Each row is a point on a tangle of strands that fork and nearly touch. The rows are in no order.
(in the rows, 128 means zero)
Two points are linked if the straight distance between their rows is under 98.7. Some points are linked to none.
<818>: [119 149 127 134 104 109 117 120 130 129  94 151  93 155 140 159 130 138
 172 149  98 127]
<1365>: [ 96 127 110 139 149 118 166 103 120 112  98 130  95 111 177 160 153 121
 159 135 136  88]
<101>: [133 109 137 192 131 112 118 151 142 160 172 167 149 141  68 141  93 144
 116 156  67 111]
<1221>: [180  88 139 166 136 161 100 136 102 101 204 132 193 109  53  91  95 124
 112 166 130 181]
<1095>: [184  74 128 158 104 126 100 136  93 118 197 131 186  93  84 118 119 115
 120 164 136 145]
<417>: [147 142 121  74 119 133 104 113 126  81  90  87 111 125 189 141 155 107
 124 151 147  83]
<774>: [143 148 182 160 137  86 169 148 154 201 165 169 125 151 105 143  90 183
 137 130  85 127]
<916>: [104 178 123 126  91 160 108 119 133 133 121 144 148 171 117 152 108 179
 142 136 123 126]
<1100>: [135 136 139 102 110 189  98 115 121  83 133 130 128 137 145 112 136 103
 134 155 140 143]
<52>: [142 125 176 159 110  78 149 149 162 190 166 166 111 134  86 103  95 152
 118 138  93 140]
<196>: [101 150 123 100 180 121 131 124 127 141  58  95  52 130 127 161 159 142
 161 102 156 131]
<409>: [107 141 109 147 154 114  96 119  95  93  52 124  96 175 131 213 168 165
 159 122 124 106]
<359>: [129 144 108 125 153 122 116 126 119  70  71 126  80 156 180 159 193  80
 120 123 130 117]
<682>: [130 105 104 162  90 136 146 160 116 123 201 165 155 106 107  77 104 106
 126 125 138 141]
<335>: [102 165 153 132 106 180 117 111 127 155 131 133 170 182 102 126  92 174
 119 131 114 160]
<1304>: [106 101 103 101 185 112 122 116 142 106  89  86 115  61 184 133 152  74
 161 106 112 115]
<132>: [145  99 147 139 192  98 161 152 164 154 184 104 131  95  88  98 101 100
  83 137 140 144]
<1103>: [135 100 139 196 168  67 154 146 145 165 182 149 155 129  88 141 105 154
 128 165  84 109]
<471>: [140 144 128 117  89 106 143 141 135 141 117 152 102 126 152 123 128 126
 160 138 117 104]
<851>: [ 95 110 143 166 191 124 175 137 146 157 160 118 120 133 110 130 111 119
 125 133 122 127]
<584>: [129 166 125  89 135 125  91  87 130  58  89  92  77 152 162 135 143 144
 132 147 154  84]
<431>: [164 104 135 128  73 182  95 129  67  99 187 159 171 133  74  84 104 131
 107 109 163 194]
<1315>: [142 122 122 110 180  85 151 123 130 152  55  87  77  80 154 186 173 110
 151  86 123 116]
<893>: [142 120 124 185  71 167 160 120 137 151 197 202 165 154  94 103  87 169
 105 140 100 122]
<342>: [120  99 163  58 151 120  71 151 126 130 107  76 120  98 121 123 139 101
 107 102 131 133]
<1257>: [ 93 146  85 157 138 141 145  98 114 100 109 148 133 146 161 183 141 149
 175 139 115 103]
<808>: [ 89 140 121  97  96 136 145  84 129 132 111 122 101 142 158 129  97 160
 142 132 156  93]
<1174>: [145  82 137 136 121 148 144 143 130 134 174 142 128  91 101  65 110  86
 119 137 140 157]
<1251>: [157 151 126  69  77 161  95 121 127  90 118 104 123 144 158 117 143 111
 126 144 158 118]
<600>: [109 122 106 179  88 158 137 123 133 123 176 166 188 135  97 140 103 147
 113 146 108 120]
<109>: [193 137 171 129  97 134 179 127 150 204 163 160 117 128 103  68  95 141
  96 121 136 155]
<927>: [ 80 131 102 139 158 170 108 116 124  93 107 127 148 144 137 174 127 138
 155 156 109 124]
<543>: [151 116 172 179 119 134 180 108 145 190 171 161 155 142 101 109  78 170
  78 154 119 116]
<360>: [155 107 132 164  94 183 102 124 114 121 185 155 181 138  72 106  90 143
  95 137 131 171]
<1188>: [132 148 120  55 209 135 111 113 149  87  59  84  58  83 169 157 176 129
 142 102 153 103]
<612>: [141 134 117 129 180  95 102 113 128  96  69 117  77 121 157 160 163  98
 196 119  96 139]
<936>: [109 163 147 125 149 149 202  97 139 188 111 165  87 152 149 139 117 176
 169 111 128 116]
<889>: [163 116 155 135 153 100 153 147 158 181 177 103 132 108  68  75  92 141
  85 144 141 155]
<714>: [ 80  93  92 177 129 108  87 128 122 108 142 133 181 122 111 165 107 144
 128 143  75 115]
<649>: [115 118 139 133 175  92 173 167 156 169 149 100 118  99 117 121 138 112
  96 111 139 139]
<1085>: [125 142 107 111 145 104 165 101 122 113  71 127  52 133 171 174 167 146
 142 113 161  64]
<1160>: [111 134 115 124 108 135 113 141 109 106 115 131 109 178 144 123 143 101
  89 127 146 116]
<1170>: [128 114 136 171 123 115 145 145 127 157 187 113 189 143  77 133  98 163
  80 145 135 123]
<1037>: [150 109 106 146 151  86 116 154 122 117 115  93 171  91 170 135 175  69
 163 122  91 148]
<1006>: [108 140 110 131  62 148  85 122 134 111 144 155 151 132  93  90  87 155
 153 135 104 145]
<908>: [ 91 111 107 161 184 135 113 123 119 104 108 123 122 132 142 168 153 109
 161 126  99 150]
<587>: [152 172 104  68 120 103 135 151 158 152  83 119  62 103 164 120 159 101
 128 107 143  95]
<318>: [ 65 113 121 137 139 146  93 120 119 126 123 123 132 163 100 124  99 145
  95 123 115 130]
<1192>: [ 89 175 104 113 110 141 138 102 126  98 102 128  92 181 170 136 138 159
 151 130 151 104]
<814>: [117 149 135 146  60 158 167 120 136 155 164 185 136 154 121  91  94 153
 128 127 121 121]
<64>: [107 144 131  84 181  99 101 119 141 109  61  96  70 119 145 154 145 125
 170 113 124 153]
<327>: [123 144 135 146  82 191 119  80 137 156 152 157 182 150 110 104  76 182
 104 134 120 169]
<708>: [119 139  80 138 114  96  76 120 109  44  85 121 150 130 172 159 161 115
 139 116  93 104]
<919>: [121 100 146  98  89 156  95 133  96  95 171 105 180  96 100  90 106 129
 137 144 135 164]
<591>: [131 154 122 113 114 119  78 104 131  77  86 123  73 139 153 144 137 135
 157 154 111 107]
<305>: [121  93  88 184  72 118 125 149 117 121 201 164 186 117  98 115 106 140
 113 133 112 121]
<888>: [145 115 126 104 141 101 110 149 148 131 111 114 103  77 148 114 138  50
 149 132 101 145]
<1156>: [ 88 123 129 177 135 117 118 127 148 156 141 179 125 149  82 161  98 173
 143 134  76 117]
<376>: [147 141 103 117 172  68 138 123 114 119  43 102  52 102 156 182 181 146
 187  73 137 117]
<1342>: [196 113 159 119 123 156 176 115 126 169 199 117 156 105  84  65  85 145
  57 118 190 185]
<457>: [ 87 166 101 122 122 152 105 115 117 104  98 135 134 196 139 156 127 180
 129 116 138 129]
<1122>: [156 153 112  96 150 107 135 127 144 142  65 100  74  98 167 176 171  91
 132 108 138  96]
<362>: [122  95 128  60 112 127  84 155 105  62 109  97 140  98 166  97 170  84
  95 113 143  96]
<203>: [125 156 160 138 126 161 146 146 151 164 148 119 156 163 105 116 116 149
 110 136 137 174]
<866>: [155  81 153  69 117 128  97 162 123 142 134  86 125  83 118 103 137  85
  87 124 150 128]
<1213>: [163 146 174 133 145 114 171 151 170 203 153 131 106 139 100  98  93 127
 100 126 122 143]
<1368>: [152 129 133  89  51 171  99 128  70 102 170 144 148 126  94  72 102 123
 127 105 187 165]
<168>: [148 173  93 141 125  71 133 117 121  80  68 126 100 120 188 175 171 121
 189 131 109  92]
<261>: [125 116 135 109 136 119 101 114 116 106  98  82 133 113 169 154 146 102
 130 155 122 110]
<377>: [148 153  96 133 174  97 167 115 111 122  46 127  79 133 137 184 183 168
 201 103 153 126]
<369>: [149 132 147 164 115 164 134 148 145 139 173 140 173 156  85  93 103 136
 100 134 122 191]
<34>: [100 145  90 163 169 109 124 127 140  86  95 133  97 129 153 151 154 108
 203 125  99 153]
<368>: [127 138 136  88 139 107 136 141 127 146  75  87 107 134 167 179 170 110
 108 104 155 104]
<1113>: [155 172 164 122  66 163 164  97 139 189 144 172 126 159 149  81  95 170
 128 128 145 142]
<207>: [136 171 133  70 185 133  89  88 130  42  73  87  73 123 170 145 169 136
 151 124 156 100]
<507>: [117 153 109 160 134  86 144 142 101 123  82 153 104 164 148 203 170 155
 164 106 122  93]
<767>: [145  79 138  76 146 112  85 138 120  66  97  91 154  83 193 114 184  62
 122 111 116 117]
<1194>: [139 161 148 107  79 194 145  80 130 171 123 143 131 176 140  94 106 157
  93 139 153 145]
<481>: [116 153  88 107 176 107 134 126 122  66  67 100  91 130 186 163 182 111
 136  94 143 108]
<490>: [120 118 139  44 173 140  91 140 146 108  82  83 109  82 155 129 151 100
 107 101 130 101]
<1234>: [124 144 130 175 137 104 145 170 132 165 131 146 147 157 131 190 159 126
 148 128 108 131]
<688>: [ 70 134 113  99 128 125 150 146 129 134 130  97 129 132 143 105 126 115
 124 100 161 127]
<1105>: [154 122 146 184 112 159 160 108 126 157 204 157 195 129  62  70  78 191
  73 138 132 164]
<1253>: [148 170  91 142 166  87 123 100 108  47  58 105  86 140 182 182 182 137
 160  99 143  90]
<732>: [135 108 138 115  59 142 133 104  96 151 165 130 147 120  92  58  59 155
 108 108 168 152]
<593>: [124 127 126 154 120 133 122 155 134 125 156 145 144 127 111 118 130  98
 156 151 102 163]
<251>: [ 94 115 136 130  67 136 108  99 126 132 143 132 138 137 108  65  73 148
 112 130 126 130]
<118>: [ 64 131 113 160 130 127 132 114 121 141 121 152 109 158 100 137  87 164
 138 126  94 138]
<286>: [ 86 108 148 131 100 161  87  99 103 109 115 143 141 147 106  99  85 143
  91 134 125 115]
<86>: [126 133 139  85  99 127  98 125 135 132 106 128  68 121 126  91 134  95
 116 127 130 117]
<977>: [166  80 128 172 142  93 120 131 134 136 185 114 186 103  97 124 126 108
 137 177 106 140]
<91>: [132 104 145 129 167 141 135 152 136 130 162  76 188 101 119 127 128 106
 109 152 142 145]
<650>: [119  87  99 160 102 147  67 137 126 105 161 131 196 103  90 137  95 128
 145 144  91 135]
<1124>: [110 118 139 201 187 110 189 134 151 152 173 157 142 137 104 151 106 142
 114 158 104 131]
<176>: [123 165 129  68 139 154 145 110 135 155  92  93 107 147 163 156 137 134
 100 115 182 101]
<302>: [117  94 123 112  86 104  88 149 103  98 152  97 190  81 120  97 135  94
 135 127 125 140]
<546>: [ 95  89 122 115 138 130  90 144 111  68 116 130 140 125 132 104 152  69
 127 122 115 137]
<1003>: [143 154 128  88  92 121 153 137 145 158 118 148  70 139 158 102 131 105
 124 114 138 108]
<1069>: [123 158 125 134 139 118 156 118 112 139  79 152  62 183 138 171 152 146
 138 110 145  92]
<381>: [137  99 145  80  82 155  99 131  92 106 150 110 141 102 114  70 112 113
 116 125 175 156]
<862>: [121 135 147 129 167 129 155 119 148 176 105 118  86 118 135 165 130 139
 140 136 143 123]
<1323>: [144 129 131  35 116 147 109 159 134 147 126 102 117  76 128 114 145  88
  82  94 175 110]
<221>: [157 119 128  69 169 131  85 126 141  63  75  92  99  79 183 129 180  68
 119 116 114 104]
<223>: [147  96 134 125 126  92  63 155 119 109 141  97 174  94 147 116 156  71
 157 138  96 155]
<72>: [104 120  99 158 116  99  97 142 128 119 136 118 184 104 145 161 144 125
 162 136  88 124]
<1008>: [185 108 125 180 132 136 137 146 137 113 214 146 202 125  45 102  99 153
 109 174 113 167]
<315>: [110 132  85 176 161  80 148 140 106 109  71 160 122 145 161 180 173 124
 169  82  97 111]
<24>: [140 108 144 109 136 141 109 141 149 149 116 121  86  96 117  92 127  77
 126 141 111 146]
<126>: [107 136 143 129 113 131 147 121 131 184 112 151 101 179 122 124 102 145
  96 118 134 121]
<723>: [103 165 115 157 114 136 165 144 142 141 147 182 144 167 145 178 136 147
 152 121 112 112]
<726>: [189 112 134 178 146 130 168 127 150 124 223 152 192 122  54  72  63 188
  85 170 132 156]
<890>: [134  94 167 129 139 167 133 110 148 137 142 138 102 118 109  80 109  88
 110 154 117 158]
<385>: [126 134 138  95  92 174 152 112 136 174 139 119 135 126 137  90 111 128
 101 136 171 124]
<782>: [196 121 157 127  91 146 170 136 124 179 185 148 117 104  86  57 108 124
  78 109 179 161]
<958>: [ 93 124 115 126 153 133 125 139 115 117  80 131  81 150 145 137 165  87
  95 107 130 117]
<794>: [167  92 162 120 129 150 134 142 108 133 189 110 160 117  72  85 104 132
  74 141 169 168]
<544>: [126 113 131  78 100 174 133 113 115 136 146 108 137  86 134  89 129 102
 116 133 169 127]
<483>: [ 86  97 111 174 185 107 101 136 145 101 131 133 141 120 124 125 131  85
 155 140  73 156]
<1185>: [135 116 126 157 125  73 153 170 132 163 153 120 164 124 135 151 144 109
 123 140 116 120]
<1267>: [116 154 173 146 147 127 210 118 153 195 151 179  91 144 113 157 101 184
 153 120 104 114]
<1126>: [122 183 124 137  82 150 140 123 134 150 123 191 149 208 139 153 114 181
 147 121 114 119]
<465>: [117 157 124 124 169 118 209 123 124 172  97 149  80 123 150 171 150 170
 195 100 143 101]
<1228>: [137 130  84 155 139  72 116 121 112  74  60 133 137 134 192 187 176 117
 173 101  91 113]
<416>: [108 116 114 131 101 121  69 127 114  84 104 112 169 125 155 155 150 115
 146 140 100 109]
<505>: [133 150 122  36 135 183 126 121 150 148 116 104 104 107 162 119 130 110
  88 105 177 100]
<621>: [135 100 154 141 100 135 130 132 101 162 169 119 165 131  99 110 105 128
  77 130 159 140]
<1041>: [128 108 134 158 129  73 164 163 132 162 190 112 183 113  98 118 129 131
 103 136 146  99]

A fork is a point with three links, a tip a point with one. Leave the first point through the second and follow the links. Name the first fork or tip that comes.
<782> / <1342> | <916>
<767> / <221> | <1122>
<1113> / <814> | <24>
<132> / <649> | <251>
<305> / <600> | <381>

A fork is a point with three links. Follow the links from the first point to the second and name the forks in between, in order.
<1253> / <682> | <1228>, <416>, <417>, <584>, <1003>, <24>
<221> / <302> | <1122>, <1003>, <24>, <381>
<782> / <808> | <916>
<1194> / <109> | <381>, <360>, <335>, <916>
<471> / <714> | <584>, <417>, <416>
<916> / <1315> | <335>, <360>, <381>, <24>, <1003>, <1122>
<908> / <305> | <507>, <1228>, <416>, <417>, <584>, <1003>, <24>
<544> / <417> | <24>, <1003>, <584>
<362> / <1228> | <1122>, <1003>, <584>, <417>, <416>

Follow the links from the first point to the second, and from the first to the third. Name the last point that the two ways share.
<1105> / <207> / <101> | <360>
<1008> / <649> / <936> | <1213>
<1103> / <919> / <465> | <1213>
<1188> / <1069> / <381> | <584>
<481> / <342> / <483> | <1228>
